Points on a hilly landscape, in no order, each with its height.
From any point a ball rolls to the lowest of the 2 points nearest to it. It stops when none of these is lower. Distance is the straight distance between rows; heights are no part of it.
k_408 h=449: 117	135	109	108	120	154	95	126	116	100	82	112	106	101	101	121	110	85	97	94	109
k_860 h=591: 97	107	107	84	105	78	94	101	100	128	123	100	90	99	88	102	130	76	116	88	80
k_99 h=456: 128	89	114	95	97	77	121	124	89	99	103	78	115	81	73	112	111	102	107	104	117
k_688 h=344: 123	99	101	89	103	102	97	94	94	89	82	132	139	115	100	96	91	111	96	91	99
k_950 h=415: 110	107	112	109	110	103	95	117	95	83	79	110	108	86	79	96	106	130	109	111	85
k_200 h=396: 100	127	92	91	107	140	91	117	125	92	113	109	112	102	110	95	89	87	113	86	100
k_136 h=382: 68	101	91	119	100	82	107	86	99	92	92	113	111	107	99	87	95	134	86	86	107
k_730 h=618: 105	110	97	112	90	92	98	89	104	118	99	103	108	111	116	103	78	80	115	101	103
k_866 h=282: 75	107	108	106	66	127	84	73	123	82	93	99	95	106	109	96	85	112	101	91	89
k_222 h=390: 96	80	108	111	110	104	116	102	116	91	72	119	99	77	91	124	104	113	95	99	96
k_494 h=350: 93	100	108	95	126	129	99	113	101	112	105	110	85	110	107	110	116	98	92	107	105
k_885 h=175: 103	88	87	109	90	108	99	112	121	91	66	93	98	115	100	107	98	101	101	83	93
k_373 h=518: 106	115	114	92	99	139	71	117	102	107	100	106	127	113	93	119	110	70	106	94	113
k_635 h=583: 113	88	106	101	117	112	99	102	98	120	83	82	107	122	115	109	113	74	106	113	104
k_729 h=582: 91	103	124	92	95	81	134	106	62	104	130	83	73	81	85	100	105	119	104	103	126
k_698 h=595: 92	98	136	94	103	87	128	115	73	96	120	90	100	72	89	105	98	121	105	120	131
k_804 h=261: 104	90	105	107	95	104	120	79	100	107	90	87	110	105	106	96	110	120	93	121	106
k_157 h=154: 91	78	76	102	92	122	102	110	122	94	80	101	99	107	90	114	107	95	101	89	119
k_505 h=209: 95	117	123	110	83	116	73	118	100	108	90	115	112	95	78	105	106	97	118	100	99
k_558 h=315: 97	97	80	114	89	80	116	81	77	102	84	100	87	130	112	90	83	106	81	86	119
k_185 h=121: 104	84	92	113	97	90	118	108	110	94	71	97	90	114	90	109	103	121	90	79	108
k_694 h=424: 94	87	94	88	105	108	93	74	88	84	75	130	97	121	110	111	78	93	95	94	101
k_20 h=420: 106	125	98	91	97	160	90	112	116	95	92	115	103	100	106	109	93	79	103	91	115
k_36 h=565: 92	82	108	91	128	99	117	111	83	99	93	97	97	104	85	123	107	105	123	101	109
k_23 h=658: 104	91	112	115	124	89	90	120	98	99	95	108	105	79	119	107	102	84	92	125	95
k_401 h=473: 120	118	96	98	120	94	122	108	106	99	114	81	78	74	91	95	113	106	105	116	86
k_566 h=365: 97	107	109	121	80	121	98	102	127	122	106	98	90	84	91	118	108	88	96	98	107
k_568 h=433: 118	90	107	106	87	73	107	119	97	93	101	83	116	101	81	117	101	108	116	90	100
k_292 h=551: 97	76	98	92	109	74	139	110	88	78	98	96	103	82	87	111	98	128	84	95	132
k_356 h=346: 75	108	96	92	98	133	87	92	130	98	95	101	122	105	132	90	80	78	130	91	101
k_73 h=472: 75	84	82	95	89	90	95	83	84	97	111	76	80	114	105	97	107	106	83	103	98
k_402 h=686: 89	79	103	122	69	92	87	96	104	79	83	79	110	111	108	106	90	111	90	95	92
k_751 h=466: 96	102	119	97	116	100	102	95	91	117	117	115	109	89	103	88	113	112	90	120	98
k_988 h=259: 98	84	88	95	82	103	86	93	105	76	91	119	116	96	100	99	87	95	83	94	102
k_317 h=599: 105	84	93	94	93	92	104	65	84	101	93	89	105	118	102	106	88	88	102	110	99
k_503 h=339: 89	89	89	121	90	99	105	97	123	84	59	116	130	99	95	97	96	115	105	90	104
k_980 h=556: 84	78	89	92	110	88	116	94	98	84	122	87	108	118	105	107	109	124	91	85	103
k_937 h=462: 105	107	93	114	92	88	100	95	104	89	125	105	92	92	128	98	74	100	83	104	92
k_881 h=681: 82	90	90	108	88	88	88	73	102	65	84	90	101	114	103	105	80	102	103	89	84
k_518 h=352: 121	113	106	101	107	91	86	112	105	82	114	91	109	101	100	96	102	108	111	104	65
k_76 h=635: 112	106	97	102	98	74	96	106	59	104	101	91	74	100	101	83	93	98	94	115	99
k_283 h=268: 112	110	83	91	80	132	98	99	103	89	97	100	82	98	90	87	99	113	77	94	107
k_145 h=608: 120	93	111	104	94	82	94	92	80	104	100	100	104	117	114	108	86	86	103	104	95
k_98 h=361: 103	96	74	95	94	103	90	100	85	95	69	105	101	111	91	85	86	93	105	103	111
k_608 h=529: 85	99	98	100	89	128	73	108	131	87	73	117	88	90	123	101	77	69	104	91	96
k_159 h=435: 110	106	121	116	98	86	93	131	110	104	112	110	101	99	100	113	109	111	97	78	90
k_792 h=364: 107	84	109	104	96	87	87	114	83	105	97	110	104	84	85	117	96	81	97	107	109
k_682 h=310: 71	97	97	102	114	88	101	82	100	113	90	121	77	100	97	85	106	106	100	101	86
k_586 h=483: 117	93	109	98	120	87	123	122	90	98	107	68	123	90	96	99	116	105	115	126	111
k_522 h=573: 102	96	80	85	104	113	95	103	98	61	115	110	108	88	91	108	96	120	88	107	91
k_650 h=676: 75	82	115	117	104	97	103	98	111	116	113	120	115	89	112	115	103	106	94	105	115
k_429 h=345: 87	113	102	94	83	106	68	100	141	111	109	105	102	92	115	83	89	67	102	81	89
k_849 h=436: 118	109	81	101	87	131	93	112	112	96	91	79	118	121	130	80	88	91	102	103	114
k_940 h=437: 99	99	115	111	112	68	120	100	92	87	113	99	92	93	108	116	87	122	97	98	92
k_703 h=581: 74	83	115	90	120	86	105	108	87	110	107	98	113	107	93	110	117	117	126	98	99
k_944 h=532: 104	76	93	90	119	99	133	100	87	81	109	87	100	87	106	112	96	115	84	111	119
k_615 h=417: 99	93	91	98	109	69	103	110	102	103	124	94	96	103	115	91	106	101	89	90	85
k_952 h=255: 82	103	115	109	89	134	73	117	94	96	96	117	98	102	96	109	92	100	108	101	107
k_100 h=246: 119	93	76	93	84	96	114	91	79	88	99	90	90	114	88	109	86	103	91	87	115
k_75 h=222: 125	103	88	110	98	125	107	110	106	89	87	103	90	92	107	92	98	113	70	109	107
k_753 h=566: 91	92	116	90	105	74	153	108	83	88	113	79	82	86	87	108	101	128	97	93	132
k_877 h=287: 128	96	98	97	92	108	104	107	88	99	92	99	91	128	96	108	97	103	94	85	108
k_398 h=619: 105	107	108	114	100	112	73	117	119	118	85	129	97	90	117	93	98	64	79	100	105
k_445 h=470: 98	79	101	95	100	96	106	99	87	100	129	68	81	103	106	112	111	101	87	111	102
k_307 h=371: 91	88	76	109	89	60	97	87	97	86	88	87	105	101	101	77	107	113	79	99	91
k_336 h=207: 117	105	82	75	102	96	95	87	111	100	101	121	87	98	85	93	107	83	95	85	82
k_286 h=450: 118	78	103	92	103	118	101	108	99	99	116	79	103	103	100	122	111	86	88	108	108
k_600 h=567: 97	87	91	106	108	115	100	100	99	101	85	92	115	112	122	102	94	88	108	118	100
k_967 h=446: 100	113	87	111	95	74	104	85	81	80	117	104	110	89	109	96	74	116	88	104	102
k_574 h=260: 81	106	97	107	67	132	78	96	122	92	96	110	85	93	100	97	83	99	91	84	108
k_528 h=182: 104	106	104	104	123	98	106	102	86	126	96	104	110	92	102	103	102	69	119	124	107
k_941 h=269: 89	113	80	70	86	112	87	75	118	100	100	107	72	109	97	77	82	77	113	72	91
k_814 h=410: 112	92	100	109	111	67	115	118	114	87	98	85	114	96	96	101	110	119	107	95	82
k_765 h=487: 99	131	126	108	120	111	97	106	95	131	100	93	78	99	89	106	117	88	113	107	94
k_523 h=325: 94	102	111	97	95	66	90	76	81	85	113	92	87	101	93	92	104	122	95	101	73
k_3 h=568: 110	129	97	86	103	95	95	100	107	121	117	98	105	114	97	75	114	99	112	89	85
k_359 h=655: 94	89	112	101	104	55	126	111	69	102	104	80	61	84	97	103	102	100	107	97	106
k_50 h=416: 97	96	110	117	102	88	101	104	110	103	97	114	96	102	102	114	92	114	103	87	88
k_865 h=377: 106	97	95	102	103	112	105	95	105	97	61	135	116	121	108	84	95	117	92	87	110
k_870 h=516: 103	83	90	107	87	120	86	104	127	97	59	114	106	96	128	95	94	73	88	90	103
k_960 h=526: 120	100	111	81	119	74	132	111	66	87	122	101	78	89	96	111	88	109	94	92	117
k_964 h=241: 102	121	102	108	119	118	97	87	109	118	92	104	113	97	111	100	93	63	127	118	91
k_719 h=461: 100	102	92	108	93	52	108	102	77	92	111	94	110	85	98	86	90	125	96	101	107
k_584 h=376: 111	95	76	90	89	101	83	114	92	66	101	80	112	115	102	97	83	106	100	97	92
k_873 h=657: 97	91	101	100	113	98	112	97	93	119	117	110	78	89	100	116	96	95	89	105	113
k_210 h=636: 111	109	109	102	99	97	95	128	98	113	103	104	114	100	77	89	129	120	98	94	101
k_594 h=284: 103	102	70	85	77	80	106	83	83	100	109	94	92	108	86	97	90	89	106	77	104
k_181 h=602: 109	103	110	90	113	71	116	105	110	117	139	98	95	89	99	115	118	83	107	83	84
k_687 h=388: 94	87	96	94	102	56	114	86	86	94	93	87	90	100	92	77	119	125	81	99	95
k_958 h=393: 102	98	87	110	110	71	111	95	101	100	103	97	102	97	124	78	102	118	75	108	95
k_563 h=363: 96	107	79	97	67	102	94	74	126	88	88	110	98	105	107	69	79	102	74	73	105
k_182 h=406: 132	94	123	105	98	115	100	101	90	102	99	121	113	99	112	124	92	84	83	108	111
k_864 h=256: 122	89	84	76	104	83	102	102	91	97	93	109	93	95	72	95	122	94	99	92	86
k_473 h=313: 119	111	103	112	85	99	113	97	111	125	96	98	89	100	90	90	110	108	94	97	109
k_583 h=441: 89	102	94	96	88	93	99	103	89	110	129	93	91	85	83	94	113	106	99	104	108
k_234 h=520: 78	115	80	109	98	98	97	95	97	105	94	87	82	98	87	92	95	100	130	107	89
k_852 h=464: 97	98	83	94	108	92	91	99	104	105	93	111	78	121	121	92	84	78	96	87	87
k_362 h=625: 103	94	120	91	116	90	100	121	89	102	147	86	99	91	102	128	108	85	103	103	102
k_81 h=220: 104	81	124	112	89	116	116	95	91	98	90	77	119	105	101	114	109	126	108	119	112
k_741 h=580: 93	114	98	79	99	93	90	79	102	119	120	99	82	114	104	87	110	83	109	91	76
k_383 h=403: 96	104	86	100	104	95	108	68	97	80	73	119	108	122	106	90	80	112	89	89	100
k_919 h=373: 135	96	126	100	122	99	119	111	92	103	98	120	105	105	107	112	100	107	87	97	111
k_448 h=471: 119	135	113	112	124	136	101	111	100	104	84	113	102	94	103	101	97	97	111	113	100
k_437 h=270: 77	107	91	94	75	116	66	90	114	88	74	99	102	90	123	61	72	79	105	105	106
k_78 h=319: 127	103	118	94	113	110	81	109	104	96	102	89	99	109	105	109	110	90	103	111	74
k_207 h=445: 104	116	99	104	109	125	103	112	101	117	98	85	101	81	67	114	117	72	113	115	115
k_208 h=448: 83	84	85	92	108	90	81	102	94	81	86	122	86	120	108	103	84	94	92	75	92
k_52 h=332: 104	94	103	94	88	75	87	116	79	111	113	121	109	101	92	105	93	87	104	86	107
k_501 h=188: 90	78	107	98	123	71	132	116	100	104	103	83	89	75	95	101	115	108	94	107	108
k_545 h=213: 111	93	113	99	89	85	116	94	74	100	100	105	79	100	83	101	107	127	81	91	120
k_365 h=612: 111	84	117	103	98	76	101	96	117	114	120	101	104	90	103	112	111	78	92	94	92
k_923 h=498: 87	89	103	104	104	101	83	127	94	108	84	86	94	110	96	98	117	106	116	106	92
k_659 h=107: 94	94	95	110	116	74	108	96	90	113	88	97	104	96	100	98	97	91	120	113	93
k_856 h=288: 107	98	91	83	99	111	89	87	79	111	100	123	92	98	92	99	91	72	98	112	114
k_696 h=609: 102	102	117	102	102	94	110	110	68	105	105	95	101	88	78	100	106	124	109	122	114
k_821 h=296: 75	97	89	107	71	105	74	92	111	96	56	101	113	102	103	72	88	93	111	97	106
k_139 h=412: 97	85	117	111	113	95	107	111	95	82	85	110	75	76	82	131	102	115	105	106	98
k_404 h=320: 70	111	97	96	96	112	83	91	140	100	101	109	102	108	130	82	83	87	113	86	83
k_320 h=622: 106	110	112	100	101	90	87	116	62	118	105	94	86	101	89	85	115	110	108	120	104
k_230 h=594: 102	104	97	93	95	133	87	91	125	91	96	109	112	95	132	73	101	94	75	113	90
k_280 h=389: 101	135	100	99	78	136	81	102	129	106	106	83	104	86	94	95	92	70	118	100	103
k_516 h=467: 95	94	91	95	97	128	90	108	91	108	83	98	89	92	73	114	110	86	109	114	113
k_636 h=543: 94	76	104	104	103	95	117	107	103	103	124	88	122	112	109	119	100	112	101	89	114
k_237 h=391: 103	86	109	112	109	92	94	119	98	107	78	104	80	85	86	128	106	83	110	101	98
k_119 h=324: 80	114	89	118	89	103	97	86	120	113	96	83	100	108	119	69	99	118	99	109	95
k_368 h=478: 104	103	99	93	97	59	127	117	74	88	126	90	105	85	87	86	99	135	89	91	122
k_722 h=645: 98	99	121	110	135	102	93	125	102	116	106	113	116	91	126	119	108	73	91	110	111
k_372 h=297: 101	108	110	108	86	110	98	72	106	113	92	88	102	111	122	85	100	101	101	120	92
k_39 h=314: 84	89	77	91	83	83	93	94	71	110	96	103	79	119	81	91	97	91	104	81	113
k_442 h=330: 136	99	108	104	100	109	100	125	102	86	88	116	108	108	95	110	99	110	87	84	102
k_690 h=668: 85	100	77	105	114	103	111	91	113	84	97	88	86	106	121	103	80	104	108	97	83
k_156 h=585: 97	105	90	97	96	117	100	89	125	89	114	115	123	105	124	83	88	107	88	99	98
k_665 h=606: 108	97	120	122	82	128	86	113	111	80	69	105	120	95	115	118	104	105	111	104	84
k_183 h=660: 81	110	84	98	122	104	106	100	107	87	114	103	101	108	104	109	85	113	122	91	94
k_138 h=183: 109	97	121	108	132	85	112	112	98	114	85	91	101	105	112	103	112	102	112	117	89
k_375 h=650: 94	116	89	98	129	106	109	102	99	101	124	102	92	86	102	112	87	89	122	112	95
k_418 h=423: 98	82	84	91	108	110	92	119	102	109	108	84	86	104	97	112	117	76	91	98	106
k_908 h=465: 111	134	124	113	109	123	78	125	91	120	83	85	92	98	84	111	116	80	108	110	95
k_837 h=215: 108	75	85	87	83	124	97	93	110	86	84	111	116	106	93	116	92	82	100	89	105
k_245 h=646: 103	105	95	99	95	62	111	113	46	106	113	90	69	102	98	100	97	96	109	91	105
k_782 h=405: 105	112	83	90	88	80	93	83	103	82	107	106	112	114	105	88	76	99	104	78	87
k_839 h=285: 107	94	100	109	87	79	123	82	74	91	99	84	98	122	102	110	79	115	92	91	121
k_496 h=444: 111	103	89	100	108	69	100	126	88	109	127	99	116	92	107	90	108	87	92	99	102
k_826 h=409: 122	102	100	108	96	87	107	117	107	128	102	90	92	92	79	107	118	70	98	83	110
k_5 h=159: 109	110	113	101	76	111	82	94	112	94	92	107	113	90	79	100	100	104	113	101	83
k_129 h=542: 106	107	92	100	105	122	89	108	133	77	78	115	103	84	104	109	89	80	110	92	85
k_296 h=482: 95	77	90	101	121	97	98	105	106	102	92	105	85	109	122	98	102	89	77	105	92
k_298 h=407: 107	99	74	94	97	111	93	119	98	91	111	88	130	118	115	87	90	99	99	99	110
k_776 h=596: 111	107	121	108	83	148	86	104	112	90	61	102	109	112	119	108	103	85	110	103	101
k_85 h=507: 120	95	115	78	124	88	126	97	89	87	125	107	93	92	94	108	108	116	85	104	98
k_884 h=548: 90	109	106	103	122	121	111	111	97	107	89	99	96	115	85	116	105	111	133	99	103
k_342 h=253: 98	93	96	98	132	89	128	119	117	120	102	96	103	83	95	93	134	104	90	105	109
k_692 h=343: 79	83	76	96	100	90	104	76	79	95	75	102	94	113	83	94	98	103	98	95	113
k_728 h=634: 87	102	95	113	83	107	103	73	94	88	98	96	122	109	108	104	74	113	105	101	108
k_125 h=459: 86	97	112	108	83	82	79	118	94	111	121	90	93	75	82	110	118	94	108	110	90
k_256 h=623: 95	108	99	96	97	91	111	113	89	99	102	103	105	94	69	89	114	139	108	94	109
k_956 h=334: 83	88	98	90	111	84	112	97	119	113	115	99	82	92	87	106	132	105	99	84	87
k_318 h=692: 94	81	106	109	83	93	76	110	107	99	102	89	114	114	116	101	98	99	99	97	91
k_760 h=590: 95	96	87	85	89	93	98	69	101	96	114	88	95	102	95	101	95	85	109	104	78
k_91 h=460: 75	89	81	95	76	106	85	83	102	113	112	88	88	99	99	81	112	96	81	111	105
k_482 h=347: 74	94	74	109	90	89	94	81	109	97	86	85	113	107	112	70	94	103	89	108	99
k_466 h=425: 113	121	86	98	91	94	94	81	86	74	111	116	103	112	108	88	71	117	84	93	98
k_879 h=298: 117	92	122	97	94	98	111	82	86	109	109	89	99	107	104	89	113	124	71	117	108
k_605 h=550: 95	83	91	111	104	102	108	107	87	88	96	95	102	99	109	115	89	107	92	113	115
k_509 h=237: 105	109	86	79	88	113	80	94	124	95	92	118	77	94	102	83	89	77	87	79	91
k_126 h=340: 108	90	93	96	89	82	117	88	81	111	110	94	116	96	87	96	96	98	100	109	123
k_817 h=242: 85	96	95	83	74	104	62	83	110	97	94	94	100	108	116	78	78	69	111	92	90
k_416 h=593: 106	99	95	100	98	136	94	87	106	76	71	102	99	94	110	100	95	101	95	125	87
k_8 h=469: 115	88	88	92	116	87	102	120	89	107	105	97	98	86	98	92	115	96	82	118	107
k_285 h=381: 110	107	89	93	108	89	89	101	115	90	96	101	116	115	114	79	94	95	111	91	72
k_460 h=258: 81	110	111	97	89	107	73	105	108	86	114	109	112	105	105	101	92	115	114	89	76
k_462 h=499: 112	74	94	102	104	108	97	99	116	94	69	114	100	104	125	92	106	96	74	105	92
k_160 h=223: 93	107	109	81	98	111	81	72	115	86	111	106	108	113	94	95	97	111	120	101	70
k_500 h=442: 99	90	111	91	127	84	130	91	91	105	110	103	113	82	101	86	116	124	88	128	117
k_184 h=630: 107	117	104	117	114	107	91	122	106	129	105	111	105	94	120	97	102	72	79	102	118
k_435 h=486: 115	104	122	88	123	102	99	100	102	96	118	117	91	88	99	105	114	110	85	114	83
k_300 h=613: 101	87	115	87	113	71	126	117	100	105	144	76	93	86	104	112	121	97	98	93	102
k_483 h=387: 87	101	97	100	102	102	82	93	118	87	105	90	85	102	111	92	106	110	93	108	65
k_149 h=607: 103	103	97	101	99	116	88	99	124	115	90	111	111	89	109	86	110	81	89	109	97
k_117 h=299: 98	91	95	91	93	90	83	109	85	88	102	136	116	104	90	102	87	105	92	81	107
k_664 h=552: 120	112	108	91	106	112	98	101	106	112	103	103	127	117	107	89	106	100	112	104	98
k_559 h=447: 113	110	106	99	103	116	98	78	106	96	85	131	97	119	126	101	74	93	95	90	99
k_641 h=245: 80	78	102	87	108	125	87	82	112	101	94	117	101	108	114	115	94	80	110	106	91
k_380 h=475: 105	103	110	88	73	143	70	100	117	97	79	97	124	100	129	73	90	75	101	100	106
k_718 h=626: 93	101	89	106	82	115	96	79	104	98	87	110	116	107	123	98	64	81	112	101	114
k_174 h=386: 119	111	95	112	115	78	104	120	108	90	84	105	104	94	90	85	103	121	99	99	80
k_439 h=506: 87	127	102	109	115	116	91	101	98	111	95	100	77	101	99	92	97	97	123	113	86
k_366 h=369: 118	120	117	103	105	96	111	111	82	108	119	98	85	113	94	103	98	120	106	94	102
k_576 h=157: 117	99	100	104	99	103	120	100	90	101	95	115	92	98	97	93	94	128	69	102	123
k_113 h=99: 119	116	115	87	81	107	82	100	98	107	110	115	101	102	79	96	109	104	96	90	86
k_983 h=535: 78	105	84	106	107	118	100	98	93	105	71	98	97	112	88	96	94	114	135	104	104
k_497 h=440: 122	132	119	103	105	101	92	119	100	129	102	85	105	98	78	112	125	74	95	96	105
k_216 h=372: 92	106	80	87	111	137	98	90	126	91	104	92	108	107	116	104	91	84	119	98	93
k_671 h=395: 109	107	78	104	109	113	109	101	131	102	118	82	108	103	127	98	93	89	104	104	90
k_329 h=252: 101	104	100	106	82	59	120	80	75	102	95	103	82	89	77	94	98	117	89	82	103
k_48 h=641: 69	98	98	107	91	88	111	57	84	91	110	102	104	114	98	114	81	111	98	88	114
k_11 h=366: 95	82	98	123	94	114	114	105	123	85	68	116	120	81	106	109	116	120	92	103	102
k_962 h=584: 99	99	104	113	97	140	92	102	98	93	73	91	86	110	121	108	93	96	106	118	100
k_910 h=302: 121	91	90	79	94	74	120	90	86	101	110	111	106	97	69	98	111	102	93	84	113
k_150 h=206: 92	96	116	89	83	121	71	81	107	100	101	111	98	108	114	102	85	73	103	101	95
k_737 h=496: 105	107	108	84	86	137	65	109	109	109	75	107	126	102	100	90	108	61	105	101	110
k_644 h=295: 88	121	92	92	94	119	90	84	128	91	115	105	80	108	108	97	75	86	114	79	86
k_38 h=317: 82	99	87	121	78	110	85	96	126	88	61	120	121	81	106	86	86	99	105	102	99
k_486 h=404: 86	102	98	109	99	93	102	79	112	87	111	89	95	83	106	94	94	122	95	122	77
k_620 h=362: 78	96	94	112	80	98	99	82	115	80	76	103	129	116	109	84	95	126	90	84	93
k_915 h=570: 90	91	95	95	100	109	104	89	106	79	120	107	129	120	115	101	97	122	90	95	98
k_209 h=557: 104	99	79	103	105	115	90	121	115	76	101	105	108	78	102	104	97	98	95	106	94
k_996 h=368: 79	94	82	93	96	101	86	77	124	86	82	91	93	109	111	77	99	99	95	97	79
k_993 h=172: 106	115	107	73	106	117	95	84	94	99	120	111	97	107	79	106	105	108	115	99	87
k_835 h=360: 112	110	101	109	82	103	95	108	119	107	113	90	70	101	93	115	101	91	94	77	84
k_162 h=504: 120	113	117	101	114	79	123	112	104	116	126	100	127	90	96	108	103	99	112	96	108
k_173 h=505: 127	120	121	102	109	118	92	127	97	111	104	95	137	106	91	129	108	75	109	98	119
k_453 h=326: 119	105	93	89	85	110	78	101	94	106	84	106	94	108	89	84	90	65	104	101	106
k_995 h=348: 100	102	87	93	89	83	86	89	87	63	114	82	95	104	101	95	89	113	94	101	72
k_358 h=443: 83	98	102	98	92	118	83	94	111	116	125	85	114	93	106	90	112	100	94	116	102
k_969 h=335: 94	106	102	98	91	96	93	112	99	109	111	106	66	113	90	103	108	109	95	67	91
k_896 h=675: 86	96	66	104	96	94	101	82	119	75	89	88	101	118	117	100	73	91	100	80	97
k_802 h=308: 91	113	96	103	130	115	111	116	110	125	98	103	91	98	101	91	125	104	101	111	103
k_582 h=669: 76	79	116	112	120	101	92	107	105	103	103	114	112	90	127	107	104	101	101	119	90
k_456 h=480: 128	97	124	100	102	100	100	122	95	113	115	95	113	118	97	125	104	88	100	86	109
k_653 h=336: 85	97	81	93	105	70	114	71	89	108	98	120	75	101	95	89	100	99	91	85	95
k_257 h=286: 68	114	95	109	83	95	84	85	104	85	118	100	97	99	96	103	83	117	115	94	83
k_573 h=426: 104	108	99	83	113	99	100	99	73	104	128	111	107	125	108	91	92	106	105	105	103
k_428 h=122: 69	83	95	111	108	70	117	98	89	102	92	91	84	90	96	105	101	116	103	102	110
k_364 h=238: 118	113	129	122	111	95	109	105	110	114	88	95	115	99	102	112	103	104	124	108	90
k_679 h=413: 87	85	104	89	123	63	134	89	81	101	102	90	106	94	90	78	118	130	98	108	115
k_492 h=524: 99	92	97	93	116	79	130	103	112	109	121	106	126	102	98	103	106	115	110	87	110
k_515 h=430: 122	101	108	114	92	105	93	96	96	99	85	131	95	99	116	104	75	92	89	105	107
k_217 h=281: 111	106	95	110	79	71	123	75	103	112	96	89	89	108	93	89	102	110	93	84	96
k_57 h=305: 92	105	84	98	95	112	90	112	104	96	104	110	82	111	96	87	101	114	85	84	100
k_725 h=439: 105	99	110	98	104	95	96	96	96	88	89	95	87	83	75	98	116	125	107	117	73
k_302 h=418: 99	103	99	108	110	116	105	101	116	108	121	84	113	86	120	103	106	89	100	124	96
k_824 h=384: 114	115	94	102	86	82	111	99	104	126	112	96	72	96	89	111	103	70	106	77	92
k_297 h=397: 106	110	102	81	109	94	110	106	72	91	129	109	92	118	91	102	98	129	102	85	104
k_111 h=414: 111	127	92	102	91	140	97	96	110	105	99	85	106	89	83	100	104	86	118	121	105
k_871 h=370: 91	87	83	104	85	88	97	87	94	103	102	102	122	83	92	86	101	104	86	119	120
k_779 h=515: 84	83	98	92	104	106	79	104	102	99	75	96	117	108	96	84	114	108	115	113	84
k_253 h=534: 91	96	85	90	107	104	101	95	108	110	95	104	127	114	101	77	114	109	106	103	102
k_269 h=367: 90	113	97	93	87	132	72	107	135	109	108	88	89	89	103	102	101	60	97	88	99
k_593 h=263: 89	86	110	109	89	92	115	84	86	76	91	77	115	113	91	108	102	139	99	104	105
k_519 h=510: 114	86	94	87	126	109	130	110	86	91	106	89	121	99	95	103	111	120	102	121	122
k_70 h=458: 114	104	133	105	103	79	101	131	88	106	125	111	101	100	91	127	100	103	106	84	106
k_575 h=301: 92	94	84	91	124	95	123	97	121	108	110	108	88	90	94	89	121	113	80	98	96
k_971 h=421: 82	110	97	102	93	88	109	85	100	106	129	89	94	88	91	88	112	130	98	106	90
k_224 h=476: 94	94	122	105	110	98	90	121	98	103	108	82	101	88	88	112	124	100	108	120	86
k_578 h=438: 113	101	112	94	101	79	116	114	92	125	109	87	88	87	81	98	136	94	94	101	108
k_141 h=533: 95	101	109	97	101	107	89	90	98	118	80	104	121	89	81	88	117	94	122	127	95
k_587 h=304: 70	107	105	106	76	79	79	67	72	85	109	102	91	105	92	94	88	113	105	96	84
k_308 h=399: 54	94	82	105	112	75	103	74	90	86	100	121	101	87	94	87	95	119	84	99	103
k_603 h=51: 86	84	102	113	114	88	125	98	94	108	74	112	86	109	88	110	103	122	99	93	115
k_629 h=457: 107	100	100	98	71	133	87	91	107	91	94	86	127	112	120	89	90	95	102	110	107
k_667 h=666: 96	95	119	105	105	105	108	106	92	120	120	95	86	71	89	117	114	86	89	119	121
k_493 h=329: 121	121	104	92	100	118	94	117	88	115	111	92	82	128	91	107	106	95	105	82	103
k_540 h=341: 106	101	79	106	78	97	113	71	104	103	92	107	91	113	106	88	83	99	74	87	117
k_348 h=455: 110	93	96	104	93	92	91	88	85	86	78	91	84	91	92	90	100	110	92	122	78
k_63 h=463: 117	104	125	96	115	84	119	118	91	113	115	67	83	84	95	99	124	111	99	118	95
k_244 h=664: 106	100	122	100	98	73	131	121	80	107	118	66	69	82	88	118	109	91	119	100	112
k_443 h=230: 75	115	105	100	76	117	72	95	97	102	109	127	86	94	88	98	81	101	106	95	102
k_105 h=240: 112	113	102	93	114	104	98	93	86	123	105	105	88	100	92	118	96	59	114	106	108
k_83 h=392: 103	111	103	92	122	127	85	126	108	111	114	83	98	111	97	112	128	82	103	99	97
k_201 h=479: 129	118	115	98	102	91	118	130	88	111	122	86	112	79	77	111	109	90	112	102	123
k_677 h=283: 127	103	115	108	103	109	94	105	96	96	83	78	108	108	98	111	102	96	123	119	87
k_247 h=637: 104	108	107	96	123	106	95	122	83	95	137	107	103	89	106	124	87	89	104	105	107
k_30 h=342: 103	98	103	124	73	111	115	89	132	113	94	94	100	97	105	110	98	106	89	94	106
k_554 h=280: 75	88	105	99	120	108	98	78	101	115	85	112	86	98	110	103	101	91	110	119	93
k_411 h=648: 86	89	96	103	94	97	120	82	91	102	119	113	89	102	99	120	85	110	85	90	125
k_992 h=385: 94	112	108	109	97	104	76	110	123	109	110	92	86	93	106	101	110	90	101	97	72
k_279 h=454: 106	107	108	102	116	76	130	96	94	94	109	93	70	77	89	111	102	116	105	108	90
k_161 h=491: 94	99	102	103	104	137	106	95	93	122	85	108	106	94	96	106	107	87	101	122	124

For each start below, name the point where the ball stops.
k_209 => k_157
k_582 => k_174
k_884 => k_576
k_373 => k_113

Call two points neighbours if one is among the 2 nearest of the other. Go from one point of each pair to the other, from neighbour to neighbour, staying as low as possible. Name the highest point that can't be avoided.
k_113 and k_443 => k_952
k_100 and k_336 => k_563
k_576 and k_50 => k_401
k_150 and k_157 => k_139
k_100 and k_659 => k_98
k_157 and k_603 => k_885
